Points on a hilly landscape, in no order, each with its height.
A ball rolls from a point to the lowest of its 2 nearest points, and stops where none of them is lower. Distance is the straight distance between rows; heights are no part of it.
sadeg: [139 183 111 102 159 176 122 119 168 113  86  77 105 135 168 143  84 187
 123  62 157 123 161 139 121 151 150 111 142 191]  h=110
Vubo: [145 139 123 203  53 147 117 164 138 133 193 117 149  91 164 100 107  63
 172  71 131 126 158 127  93 112 142 178 151 115]  h=123
dabun: [132  88 118 174 104  96 127 127 133 124 167 185 102 113 109 116 206 101
 111 201  77 147 126  98 123 131 127 122 152 120]  h=610
lema: [ 96 161 101 117 125 170 166 201 141 124  67  93 179 129  97 195 109 109
  88  87 126 134 136 185 137 150  84 105 115 155]  h=429
fuz: [ 96 127  89 114 135 139 131 131 150 133 131 136  80 144 144 169 147 140
 127 140  84 163 139 140 142 164 132 104 154 124]  h=369
rutak: [196 174 176 154 134 165 140 138 135 132 111 125 136 122 171  89 108 163
 147  55 158  95 205 116  77  93 184 134 113 162]  h=372
bor: [118 124 137  84 179 123 127  85 114 117  48 102 120 153 115 130 103 208
 110 143 140 109  91 118 117 158 118  88 137 166]  h=198
kup: [121 121 109  96 118 138 124 128 107 116 108  65 147 179 133 152 159 109
 116 165 107 146  84 138 153 139 136 138 108 110]  h=313
kubor: [ 85 106  97 154 115  93 112 123 112 123 175  97 161 127  85 134 100 110
 106 149 137 152 114 124 131 161 113 123 182 157]  h=225
guves: [131 140 106 120  69 138 130 219 135 151 131  89 211 166 148 185  73  52
  88  76 106 115 181 154 135 107 132 152 121 116]  h=386
vano: [132 106 141 166  79 108 175 151  99 126 156 117 172  90 120 118 155  73
 151 157 134 140 122 117 125  98 126 141 129 116]  h=361
logib: [162 161 161 118  93 166  90 184 135 172 132  83 171 173 181 144  14 105
  75   8 171  91 179 124  88  76 165 154 124 112]  h=360
num: [126 163 100 122 158 138 130 134 120 135 125 138 151 118 163 125  83 159
 158 127 123 156 169 136 154 141 169 140 156 161]  h=296
dovu: [146 152 101 143 107 128 131 133 144 156 156 114 127 163 152 127 130 101
  89 104 115 201 174 183 144  99 105 142 105 123]  h=284
tidu: [159 153 132 127 118 144 115 180 133 150  98  96 142 154 163 130  35 128
  99  68 159 120 216 173  89 106 144 158 111 111]  h=322
Zevo: [141 149 139 123 107 141  92 160 104 128 148 114 165 160 172 115  46 111
 161  46 173  97 151  93 106  85 182 163 132 113]  h=421
vopab: [112  95 144  79 150 132 156 117 110 115 112 136 106 102 100 155 119 114
 196 135 152  67 102 146 140 128  97 112  70 100]  h=245
Zin: [158 142 144 173 107 144 105  99 148 103 134 121 102 129 160  74 152 140
 149  99 118 129 178 119  84 128 147 160 143 162]  h=314
Depa: [205 198 168 160  75 148  98 176 119 147 144 119 113 175 208  94 128 132
 153  66  98 137 178 104 119 108 159 171 113 123]  h=704
nug: [113 132 133 123 157 153 117  78 145 107 143 108 140 102 120 119 142 152
 145 104 148 104  70  93 141 151 148 110 159 160]  h=509
lanen: [ 70  94  92 102 129 117 146 131  94 139 118 128  84 143 112 172 152 109
 130 183  84 156 131 146 143 149 103  98 123 116]  h=351
Pozu: [144 138 117 165  59 132  90 134 109 128 181 101 122 188 183 125 150  86
 155 113  56 143 133 105 129 130 140 145 155 131]  h=223
Sudul: [149 150 155 133 123 141 107 139 115 106 129 155  70 157 153  86 128 156
 185  91 140  89 202  97  99  97 176 152  92 143]  h=472
zur: [122 115 156 158  74 109 152 127  72 136 155 130 149 149 135 112 141 111
 159 129 112 133 122  98 121 104 151 116 147 129]  h=332
Fopi: [ 98 101 135 113 128 120 145 125 103 105 151 124 137 104  61 146 103  96
 167 117 173  75  77 130 121 118  95 113 106 104]  h=200
Kud: [118 145 113 141 106 104 124 137 115 133 168 107 184 144 119 137 113 114
  97 111 134 156 106 124 168 110 132 123 159 147]  h=262
Mepof: [147 158 108 109 110 139 100 210 147 125  67  64 162 180 143 154  42 130
  88  85 133 121 180 167  94 137 128 160 127 124]  h=344
finet: [172 181 118 104 135 146 106 145 154 147 101  89 130 175 182 132  83 172
 106  98 104 154 216 129 132 156 152 145 131 173]  h=649
Vizup: [139  92 146 131 129 111 183 115 123 130 111 158 106 116 103 155 167 119
 135 164 118 124 173 152 111 108  87  91  81  93]  h=202
Dolep: [115 151 142 112 123 151 137 133 134 115 165 130 157 112 133 149 155 118
 175  83 127  94 110  99 159  94 168 121 127 138]  h=589
diba: [183 181 145  91 109 138 119 199 130 150  71  58 155 188 152 159  70 160
  97  82 132 129 169 117 107 131 144 128 111 123]  h=368
kur: [161 172 158 126  93 155  97 159 131 148 135  76 119 159 174 130  67 133
 128  11 164  95 167 107  90  86 169 142 112 120]  h=390
pafar: [ 72 112 120 105 148 120  68 107  99 136 172 150 118 127 161 107 152 135
 136 175 106 145  74  96 194 146 181 127 162 151]  h=216
guluv: [133 111 139  96 186 125 113  59 176 119  85 140 124 101 104 110 142 175
  95 166 141 105  34 111 129 160 107 123 124 117]  h=338
mafe: [ 83 100 143 120 157 113  98  94  72 122 125 110 120 131 125  79  92 158
 160 163 162 113  62 133 130 144 150 126 140 141]  h=579
nir: [194 167 154 176 104 140  97 122 153 123 128 132 119 148 181  60 105 148
 134  66 128 106 202 109  76  96 160 177 131 154]  h=342
Fidup: [ 85  92 107  78 140 123 158 159 110 102 116 134 110 101 101 165 119  93
 185 170 128 110 122 159 158 124 115 127  76  82]  h=272
zore: [185 188 141 140 109 141 114 175 192 169 108  82 187 133 165 138  52 146
  63  53 116 102 176 161 119 106 152 130 150 165]  h=430
Genum: [149 115 140 107 136 159 156 139 146 116 113 120 101 116 135 143 169 131
 166 132 113 103 196 148 110 114 140 142  79 108]  h=350
Nizek: [141 143 153  71 122 127 128 151 114 123 105  75 113 198 106 162 121 170
 130 107 121 108 146 102 110 135 141  92  90 132]  h=218
gaku: [150 184 126 118 120 141 138 167 145 130  68  73 175 169 141 145  85 167
  93  87 133 146 110 145 121 140 133 124 150 142]  h=388
pegek: [ 67 151  80 121 146 146 153 161 136 122  67 132 136 120  77 179 112 118
  84 102 148 153 137 182 128 163  51  95 118 171]  h=443
Robig: [145 175 142 157  93 161 117 125 121 133 148 163 126 142 204  88 194 124
 168 104  81 139 160  88 156 133 165 168 142 168]  h=678
torem: [127 140 124 142 129 151 138 109 154 133 139 191 136  89 134 120 204 140
 145 130  93 113 116  81 148 129 159 121 164 155]  h=378
rom: [ 73 132 110  99 162 129 119 130  77 101  76 100 166 167  89 134  50 147
 114 103 192 109 126 145 122 134 111 124 109 180]  h=279
Lupun: [166 127 125 171  72 124  83 166 157 154 184 111 202 144 163 127  53  61
  96  53 106 114 195 126 123  96 130 176 158 119]  h=295
Tik: [120 124 123 166 131 124 118  94 146 139 176 198 130  71 133 108 218 112
 121 162 119 145  80  65 166 145 142 135 171 148]  h=355
bofas: [172 143 121 156  77 106  98 145 130 130 130  73 178 204 155 126  89  98
  62 109 113 155 126 139 101 113 105 155 147 102]  h=239
pogid: [127 111 143  86 137 122 165 158  81 108 103 128 110 142 118 147  84 133
 183 149 139 107 195 156 115  95 125 131  67  93]  h=312
busak: [108  92 146 128 144 125 191  86 123 132 134 204  89  46  97 125 159 118
 174 144 144 104 173 121 134 101  99 113  92 136]  h=546
zulef: [182 165 145 184 102 130 130 148 170 149 154 151 151 100 147  88 119 130
 114  87 119 124 178 144 104  92 145 132 152 133]  h=473
neza: [145  96 156 104 173 124  95  49 171 118 106 178 103  98 123  83 192 158
 108 160 128 101  60  98 139 133 127 140 116 114]  h=362
Pegeg: [164 147 120 162 128 123  98 147 203 113 165 158 137  87 121  90 134 127
 133 119 115 103 146 122 115 120 154 147 161 138]  h=491
Kovul: [148 128 119 119 120 107  94 117 152 116 114  88 127 183 114 137 151 144
  78 151  97 128  90 117 118 138 127 103 159 127]  h=289
taz: [140  96 103 141 135 110 123 119 158 119 135 150 108 118 118 113 173 115
  90 189  89 165 142 139 119 146 112 142 140 109]  h=619
Bodak: [104 149 162  98 154 152 185 121  73 142  83 124  89 140 135 163 104 164
 170 109 145 143  95 142 125 142 106  78  97 106]  h=232
Fip: [167 133 108 132 140  95  82 116 155 129 133 160 117 156 148  85 160 153
  98 168  88 155 137 120 140 125 150 155 146 121]  h=626
bifot: [195 185 160 179  61 153  89 154 127 144 137 151 155 163 220  81 156 122
 166  74  72 116 167  86 141 132 155 187 150 171]  h=691
gul: [ 70  90 108 121 137 107 136 151  83 119 137 112 148  84  39 164  89  87
 155 163 170 102  50 130 142 163  75 114 121 135]  h=260
Duboz: [145 167 112 192  77 153 116 141 164 124 189 122 109 100 152  92 150  89
 154  83 131 156 137 146 110 111 122 156 147 109]  h=166
dipo: [151 134 126 110 156 128 105  89 194 119 102 126 119 140 106 119 152 176
  82 142 107 116  68 105 129 155 127 103 173 121]  h=311
neme: [ 96  68 167 141 152 115 118  89 117 146 111 252  51  94 110 100 207 131
 136 195 101  87  64  92 133 136 114 111 117  92]  h=646
lozem: [128  80 166  75 183 132 116  76 139 140  49 164  59 140 137 154 158 174
 123 180 101  78  64 103 130 181 112 103  93  85]  h=502
tasol: [ 96  66 106 124 174  93 110  98 150 108 140 168  94  97  53 136 122 132
  95 190 143 112 141 134 113 171  79 111 126 117]  h=455
kidin: [121 120 130  71 155 126 153 148 102 133  90 148  93 151 128 160 133 138
 155 162 117 128 143 150 144 121 122 124  68  74]  h=292
fop: [154 187 107 128 125 122 122 118 146 128  99  87 133 167 162 118 126 162
  65 119 134 191  68 156 146 121 121 124 151 119]  h=394
nom: [101  70 131 123 146  91 187 115 115 136 130 211 108  20  75 138 129 111
 178 203 134 106 137 109 133 136  80 101 101 110]  h=559
murar: [115 142 100 113  94 135 129 221 108 136  97  86 156 182 136 172  53 102
 127  93 121 130 182 162 118 126 134 140 115 112]  h=367
dibug: [131 103 143 153 130 126 133 104 137 116 119 175  72  94 129 106 185 123
 153 187 117 130  49 128 111 148 110 132 128  61]  h=560
turu: [124 141 153 119 107 139 118 131 102 128 164 106 189 155 165 130 153 128
 154 113 109 122 118  77 169 118 184 138 149 165]  h=571
Feti: [116 136 118 113 138 115  89 103 100 135 139 113  99 162 161 107 167 144
 105 166 117 170  39 127 169 121 141 120 149 102]  h=363
kif: [102 119 108 132 142 115 120 120 146 135 177 150 138  55 106 137 167 110
 119 166 137 152  70  93 170 153 121 136 150 124]  h=326
Kesa: [ 93 131 148 104 129 135 185 124  70 132  93  93 152 158 114 163 116 144
 141 128 145 133  84 141 132 130 106  88 102 145]  h=193
Vifiv: [130 105 139 133 172 124 128  81 146  97 122 182  84  69 108 107 134 134
 167 146 161  66 106 132 110 145 103 127 102 103]  h=411
rozeg: [ 65 100 106 129 112 102 137 154  82 127 175 119 147  99  71 179 128  76
 135 166 141 146  50 121 160 148  96 103 143 136]  h=304
debed: [122 147 121 120 122 135  90  84 157  97 148  84 165 134 163 115 135 154
 133 101 128 116  96  89 149 159 159 138 199 181]  h=532
lorap: [ 52  73 118 120 148 115 111  93  71 114 125  92 144 123  92 112 101 123
 127 185 163 130  80 132 128 168 107 126 142 161]  h=557
vid: [ 97 118  85 145 143 139 148 165 122 100  98  87 186  66  72 147  60  92
 132 121 202 133 125 158 103 179  87 161 131 160]  h=479
mit: [163 140 139 121 197 149 162 116 183 127 101 175 130  39 112 110 126 163
 136 138 167 102 144 158 127 114 128 130 103 113]  h=316
Puned: [109  83 121 142 125 107 108 111 117 100 173 137 125 104 103  88 137 101
 155 172 140 114 143 122 121 130 136 161 127 118]  h=321
tuzen: [158 151  98 132  89 119 153 205 151 149 120  99 181 154 128 177 109  81
  81 107 100 135 157 166 141  99 117 120 128 107]  h=400
zumul: [141 134 114 168  83 113 111 147 126 126 163 194 101 129 157 102 210  98
 156 178  61 141 120 108 137 129 145 135 165 119]  h=600
Reb: [150 124 104 158  91  85 104 148 129 113 137  94 146 194 113 150 121 107
  79 146  92 153 100 136 114 128 111 111 157 102]  h=266
faket: [124 148 100 117 131 106 144 162 129 150 141 172 119 116 111 143 104 132
 138 127 115 147 162 153 157  98 132 108 140 111]  h=389
segab: [126 134  92 143 115 125 134 158 135 118 115  75 228 139  92 154 117  87
  59 141 139 161 116 141 147 148  97 150 143 157]  h=438
Niri: [ 67  82 106 127 109  95 141 137  77 150 155 127 112 115  93 164 154  80
 100 195  99 152  95 127 159 135  99  67 149 133]  h=334
Gis: [ 93 106 100 118 127  92  92 125  89 149 177 148 133 139 145 116 152 100
 116 194  96 177  98 117 186 112 145 135 143 129]  h=247
Kepa: [107 104 117 149 110  87 174 161 107 133 161 145 165  55  58 153  79  91
 139 149 160 137 143 126 127 120  96 118 149 130]  h=140
nizav: [130 173  96 107 140 170 136 128 165 122 107  80 165 120 162 151 118 150
 109  71 142 139 141 144 151 150 146 144 143 191]  h=154
rugam: [102  66 144 134 140 136 117  84 119 130 123 142  70 106 125 127 205 113
 134 193  94 102  31 105 125 177 114 107 122  82]  h=542
pugov: [152 150 127 115 153 120 108 113 158 133 102 138  86 160 144  98 132 178
 108 137 118 156 146 142 120 117 139 127 131 117]  h=633
pif: [120  99 143 172 125 130 179 103 126 132 144 182 130  26  95 132 188 122
 146 172 131 134 117  88 121 160 108 105 153 154]  h=426
vosor: [171 132 159 153  72 144  76 159 148 172 149 106 198 172 194 128  42  76
  91  11 131  88 190 105  94  91 145 168 151 115]  h=328
doma: [ 96 109  95 108 169 144 138  95 175 125 155 170  90  64 111 151 157 114
 136 122 137 136 141 125 157 132 119 130 107 121]  h=533
zitur: [ 95 107 159 105 141 124 133  96  95 144 138 185  92 118 133 106 179 139
 153 168 110 122  91 104 159 116 151 110 112 121]  h=288
Godip: [108  89 123 133 123  81 190 138 106 137 127 155 144 100  63 158 115 105
 118 165 126 135 162 144 123 113  86  94 115 114]  h=179
vof: [138 121 151 157  94 121 134 129 114 102 117 175  64 129 136  97 203 119
 170 173  95  99  92 127  90 113 120 129 118  71]  h=574
Luzir: [135 125 147 107 144 143 126  97 136 120 112  95  68 185 114 131 131 172
 105  90 144 129 188 141  93 119 115 112  85 132]  h=499
Ras: [ 85 127 111  86 137 117  76 120  87 131 106  94  97 201 133 137 137 148
  85 173 125 168  42 138 166 143 112 117 128 122]  h=345
lufo: [126  91 133 126 137 127 130 112 136  86 132 150 103 108 111 105 176 108
 179 169 114  92 166 132 107 126 141 161  84  99]  h=343
rufum: [134 121 162 137 124 115 186 114  97 145 111 154 120 141 123 135 158 150
 137 150 104 140 132 137 125 113 118  87 125 118]  h=224
gumin: [154 152 117 111 147 125 140 155 168 137 141 171 118  95 127 135 170 123
 130 143 113 132 128 139 156  86 142 123 111  93]  h=403
sis: [167 146 173 129 107 121 154 124  93 132 110 112 106 180 132 134 156 148
 125 117 123 144 126 131  96 104 132 102  91 101]  h=250
bedog: [155 162 120 151 114 149 130 137 157 153 123  98 134 143 155 115  80 133
  84  78 126 163 199 186 106 109 119 147 123 142]  h=302
Vaz: [148 172 120 149 125 156 126 122 169 126 151 129  87 111 155 101 150 134
 131  93 146 157  99 150 120 120 132 140 138  97]  h=199
nebig: [123 118  93 128 143  96 106 119 119 138 172 136 151 109 127  86 130 110
 108 181 139 194 117 126 168 132 137 167 135 124]  h=267
zizep: [160 172 118  93 153 130 113 138 135 146  80 105  92 180 144 139 112 201
  96 124 116 166 172 129 126 153 139 123 119 144]  h=640
Milup: [119 130 123 125 113 133 129 130 133 117 174 117 147 112 127 139 194  79
 149 139 112 133  85 104 164 101 157 141 127 121]  h=603
Rim: [186 173 138 121 111 141 109 140 173 137 112  72 180 153 156 128 100 153
  81  68 129 117 135 123 122 107 151 120 156 155]  h=410
Baset: [124 141 154 131 119 150 169 142  95 143 122 114  98 122 121 140  78 136
 143  60 178 118 162 173  95  78 106 101  81  90]  h=297
babeg: [106  93 115 106 154 139 138  96 133 107 112 104  95 152 100 146 128 140
 106 129 148 128 188 165 109 141  95 132  93 132]  h=508
tugez: [203 176 167 176  97 149 125 168 177 177 140 121 193 115 181 112 100 136
 100  59 103 108 185 131 125  93 166 138 138 157]  h=454
tup: [ 71  98 118 114 152 123 131 117 118 147 162 184 101  54 115 141 170 104
 155 179 123 124  37  91 182 154 134 119 137 115]  h=298
Ririn: [112  87 146 129 120  86  84 113  96 119 160 138 122 168  86 107 137 128
 118 162 112 100 107 106 122  95 139 100 135 121]  h=271
pok: [152 143 138 174  58 137 106 161 122 127 165 118 143 164 172 107 115  86
 168  71  91 107 168 114 100 115 160 159 161 123]  h=178
Puvi: [179 127 166 136 174 153 169  90 160 121 108 173 138  69 119 100 138 156
 150 103 181  65 161 137  98  89 138 109  88 139]  h=339
rud: [131 162 140 157 126 173 162 109 144 138 132 110  96  89 150 109 126 136
 161  56 181 148 114 163 107 109 132 131 120 118]  h=230
rugi: [ 90 158  95 124 160 161 145 121 160 127  77 115 127 123  96 145  96 146
  53  83 171 147 168 189 117 137  76 103 110 174]  h=457
zul: [132 129 175 118 114 126 160 115  84 124 128 114 108 151 118 135 115 129
 161  97 158 111 123 137 112  78 113 100  73  75]  h=276
bomi: [126 118  91 160  91 100 151 140 125 134 173 119 131 137 127 146 128  69
  98 140 118 188 151 166 132 106  92 128 122 105]  h=270
Nava: [160 112 144 112 154 146 168 136 121 115  86 113 134 117 125 143  92 140
 153 130 155 109 211 164  95 118 131 140  80 114]  h=331
zelu: [158 153 112 156 164 128 143 153 140 138 122 166 157  70 150  97  65 147
 150 119 155 136 167 152 116 110 163 142 162 141]  h=259
gumo: [115 141 144 150  69  92 129 130  67 149 187 126 168 165 154 136 107  88
 133  98 115 145 101 106 158  89 148 111 166 128]  h=301
Nire: [111 121  89 146 115 127 117 128 169 121 192 177 106  69 112 126 173  89
 141 126 113 135 163 108 153 117 133 143 136 121]  h=521
mades: [122 156 125  90 156 145 107  87 153 121  85  92 103 156 146 135 108 201
 110  93 140 126 113 109 123 156 148  90 160 178]  h=156
mer: [ 77  92 122 133 159 131 164  83  99 120 125 130 129  84  75 133 113 126
 131 160 168 137 103 144 117 161  83 121 122 145]  h=538
Banad: [124 139 120  80 151 161 140 128 142 126 101 103 114 132 130 158 126 158
 158 112 133 124 122 141 133 148 139 131 111 132]  h=354
kigov: [131 143  92 146 168 125 130 120 134 125 131 131 157  99 106 113  41 158
 117 107 184 133 155 151 107 133 131 125 174 173]  h=214
Ganu: [108 146 113  84 138 106  85 140  89 122 112  91 127 220 116 145 110 152
  84 119 140 146 101 133 154 116 119 118 107 136]  h=327
kegun: [ 86  70 140 144 131  87  91 111  96 134 188 161 122 113  80  91 143  96
 135 199 120 127 119 105 136 118 121 113 140 136]  h=299
Kugu: [128 124 136 157 101 129 113 103 116 117 144 129  84 168 162  89 170 133
 165 143  97 154 159 126 107 144 141 154 133 133]  h=287
fola: [147 112 135 121 146 110 161 140 147 128 144 176 150  70  86 134 143 111
 156 161 136 103 119 132 135  87 127 129 104  91]  h=417
Gepo: [ 83 100 130 114 155 133 170  80  98 121 137 161  72  99 116 130 118 131
 168 113 157 125 174 139 119 107 108 111 100 134]  h=534
fezub: [150 139  90 160  96 109  92 162 156 123 144  88 199 156 125 130  61  95
  60  93 120 152 150 147 120 139  94 160 174 137]  h=209
nutup: [140 123 142 122 165 142  98  63 181  94 119 157  81 101 119  89 164 163
 137 123 139  85 103 109 107 116 132 140 112 129]  h=383
raras: [118 132  89 153 120 147 145 184 142 119  96  84 234  92 104 139  76  94
  76 119 175 159 130 160 118 160  91 170 148 167]  h=456
zava: [103  71 144  91 169 131 125  92 141 144  81 150  89 100 127 157 162 121
 145 189  96  86  31 119 148 193  99 113 107  87]  h=522
Sozet: [122 104 148  82 143  98 104 132 108 129 123 120 130 185 101 141 120 150
 130 140 112  93 141 110 136 105 147  97 108 141]  h=244
Lalo: [142 137 154 103 154 121 108 105 108 129 128 152  63 175 133 106 118 189
 139 100 138 113 210 101 110 107 147 116  89 146]  h=488
zad: [139 133 147 110 102 142 143 138 101 127 135 112 124 156 164 145 203 106
 171 137  98 131 106 104 158 101 157 136  99 108]  h=614
lapu: [114  83 134 106 168 103  98  90 151 115 126 172  80 136  84 119 150 157
 123 181 104  95 139 127 109 140 123 114 126 109]  h=469
kiru: [143 167 155  65 138 137 111 112 136 127  98  62  92 189 135 146 125 201
 107  86 135 111 127  77 124 163 139 101 110 160]  h=191
Tumuk: [135 130 110 157 111 109 119 148 125 125 125 109 189 130 125 117  41 123
 108 103 157 131 162 141 105 135 131 146 173 154]  h=163
Gizab: [100  83 151  98 174 118  95  72  99 106 105 127  77 142 111  82  87 166
 165 173 163  72 101 131 102 155 121 116 122 124]  h=601
duriv: [144 174 122  97 126 119 110 128 135 111  56  57 165 179 135 118  98 175
  74 129 147 161  49 129 142 137 117 132 147 130]  h=409
Rizan: [120 153 115 135 103 152 162 220 150 154  93 101 180 107 112 173  83  90
  80  94 136 128 161 193 118 107  98 114 122 127]  h=414
bosi: [158 153 112 124 184 131 132 112 152 132 114 156 151  85 130  94 115 168
 119 135 165 146 137 146 141 106 155 150 121 133]  h=290
loto: [149 152 115 181  92 130 108 153 162 122 175 200 127  78 131  79 184 102
 144 117 112 117 143 113 133 103 146 161 153 135]  h=507
vetan: [ 85 108  81 135 113  94 126 173 109 123 141 125 169 114  54 151  73 100
 104 137 153 130 136 142 127 143  89 117 152 142]  h=186
Mak: [104  83 171 103 179 118 126  79  90 136  96 172  44 126 133 105 121 170
 169 179 143 106 110 130 111 150 118 109 100  99]  h=618
folu: [139 116 104 146 108 116 159 146 126 119 139  82 189 125 106 169 169  80
  86 165 116 153  88 135 142 146 108 124 147 127]  h=422
voli: [108 142 100 102 147 127 154 152 139 121 116 128 129 110  99 158 119 129
 121 124 137 145 110 163 158 132 114 108 119 113]  h=374
nuget: [ 87 124  99 143 136 131  95  99 148 130 151 150  76  98 137 129 163 139
 117 163 106 167  58 105 139 194 122 122 200 120]  h=412
kovi: [130  95 128 153 166 104 120  99 148  98 143 171 104  63  58  97 111 130
 136 164 170 106 139 139  95 143  88 128 124 111]  h=435
dag: [135 162 149 112 167 160 188 127 120 151  81 136  87 110 134 151  92 168
 155  88 172 118 125 184 113 119  96  90  82  94]  h=265
Kal: [155 154 108 133 121 113 117 125 135 127 130 107 108 158 150 114 161 128
  96 155 126 187  54 151 131 118 114 139 131  77]  h=379
denoz: [ 95  80 152 131 158 140 181  70 140 153 137 197 121  28 102 151 178 114
 146 153 138 112  81  88 146 168  92 106 102 139]  h=453
Supu: [126  89 133 168  96 104 170 117  98 129 167 117 146  75  72 135 166  70
 128 182 143 155  93 115 116 132  83 124 111 108]  h=384
Liva: [ 85 110 108  92 161 121 113 117 127 125 105 131 101 141 103 133 121 143
 107 167 136 140  71 145 148 153 100 119 132 117]  h=366
Gepul: [109  87 174 131 166 112 126  61 103 134 102 232  55  89 133  76 160 152
 169 186 135  95  92 119 128 139 110 126  90  85]  h=632
gotil: [142 140 155 126  99 130 111 107 138 104 144  68 200 167 166 131 133 135
 120  98  99 119 130  83 162 148 160 149 174 192]  h=552
zesu: [ 65  85 148  98 170 117 108  96  96 160 142 176 108  95 134 119 164 146
 136 186 111 105  65  83 186 147 165  98 151 145]  h=257
loraf: [153 131 134 158 130 108 186 150 149 140 150 151 172  59  72 135 138 108
  99 143 160 148 113 148 126  95 105 106 114 109]  h=434
suto: [135 126 100 170  72 104 112 156 123 140 196 130 117 149 155 129 151  60
 135 121  71 162 159 125 139  98 114 142 137 113]  h=251
ludof: [165 146 142 166  85 144 130 163 104 117 122 183  88 150 165  91 225 122
 170 155  89 125 123 107 118 108 152 159 125 111]  h=587
vatug: [145 145 111 140 103 136 134 135 141 138 152 143 136 127 196 127 175 110
 153 142  67 166 166 122 159 144 157 157 151 151]  h=668
Faleg: [148 135 142 124 122 130 101 149 119 119 140 134 121 151 146 107  63 126
 176  74 153  70 211 117 103  73 183 148 104 130]  h=451
Zapam: [151 152 111 118 118 139 109 125 140 129 134  96 127 174 195 131 133 146
 132 121  78 172 180 122 153 164 147 163 147 162]  h=658
donu: [105 142  97 140 127 138 105 105 136 135 143 130  97 140 173 129 138 154
 127 138  88 178 114 123 142 193 141 127 193 145]  h=387
vake: [ 62  86 118 103 170 131 148  81  85 120 104 138  74 136  90 156 107 138
 133 148 158 129 153 160 124 154  76 107  94 140]  h=520
migaf: [117 132 133 104 152 129 125 113 108 135 137 158 107 128 150 107 137 150
 163 137 123 133 152 107 150 118 170 129 120 152]  h=315
nepuz: [148 126 132 137  67 123 115 165 119 118 161  80 176 187 143 153 100  86
 125  73 107 100 142 108 111 106 149 136 149 107]  h=226
tev: [138  89 134 152 121 120 179 120 125 123 120 111 149 109  92 148 173 104
 102 183 115 151  76 142 118 148  87 105 118 108]  h=404
neke: [108 116 119 149 140 133 175 117 136 130 137 173 118  74 117 134 149 141
 165 146 109 120 140 109 126 150 139  94 163 146]  h=401
sosuv: [121  87 151 100 160 123  96  93 138 126  90 172  52 147 137 123 178 172
 126 177  80 104 104 101 124 153 145 113 128 106]  h=483
Kisam: [118 144 111  65 146 136 102 143 121 123 108  89 113 172 161 155 147 153
 135 157  99 144 106 118 161 159 163 140 124 125]  h=333
Popo: [167 141 132 152  79 131  93 166 165 132 178  84 212 165 165 138 114  71
  94  64 107 114 143 108 140 102 142 170 153 122]  h=263
gira: [123 107 145 103 167 116 132  97  99 105  70 100 145 153  94 116  72 162
 115 138 169  96 100 149  90 146 107 111 115 157]  h=238
sadup: [ 96 100 100 142 125 118 139 173  96 106 121 101 207  89  83 139  37  90
 154 123 193 116 126 126 100 150 124 163 157 133]  h=510
gubir: [147 136 111 106 119 133 125 138 135 121 118  84 144 171 159 142 138 111
  98 134 121 173 144 160 143 118 127 159  98 115]  h=300
bisab: [142 151 144 144  85 136  99 117 103 123 160  78 104 198 177 113 158 133
 158  90 100 146 137  90 113 130 161 152 130 132]  h=256
non: [166 128 135 167 133 128 178 115 163 143 122 132 168  79  96 130 167 123
  79 149 134 170  94 139 118 132  97 109 147 125]  h=423
buzo: [159 137 161 163 147 161 153 110 130 121 120 152 133  85 134  95 114 135
 159  87 180  87 192 124  90  83 169 137 105 163]  h=365
Mem: [ 87 140 117 104 129 129 121 143 106 115  94  83 134 184  91 148  88 136
  91  81 157 136 111 155 122 118  95 112 109 143]  h=308
Sisi: [159 129 161  86 124 154 138 132 120 119 105 111  80 173 157 143 207 137
 156 161 104 119 129  98 133 115 152 138  54  95]  h=622
gareg: [108  92 159 123 160 147 149  64 134 122 130 153 139  74 102 127 172 148
 153 134 139  82  72  91 138 159 127 103 132 162]  h=482

For each start below, name the point where the ball stops.
loraf => Pozu
bifot => Tumuk
Milup => pafar
Gepul => Vubo
raras => Kepa
non => Kepa
nom => pafar
zumul => Tumuk
kovi => Tumuk

Call two points neighbours if one is among the 2 nearest of the other. Go from one point of each pair to the other, from neighbour to neighbour, staying as low as possible. Name the highest point that can't be avoided.
Kesa, Kepa => Baset
Kesa, Fopi => Genum
Tumuk, pafar => migaf
Kesa, sadeg => Mem
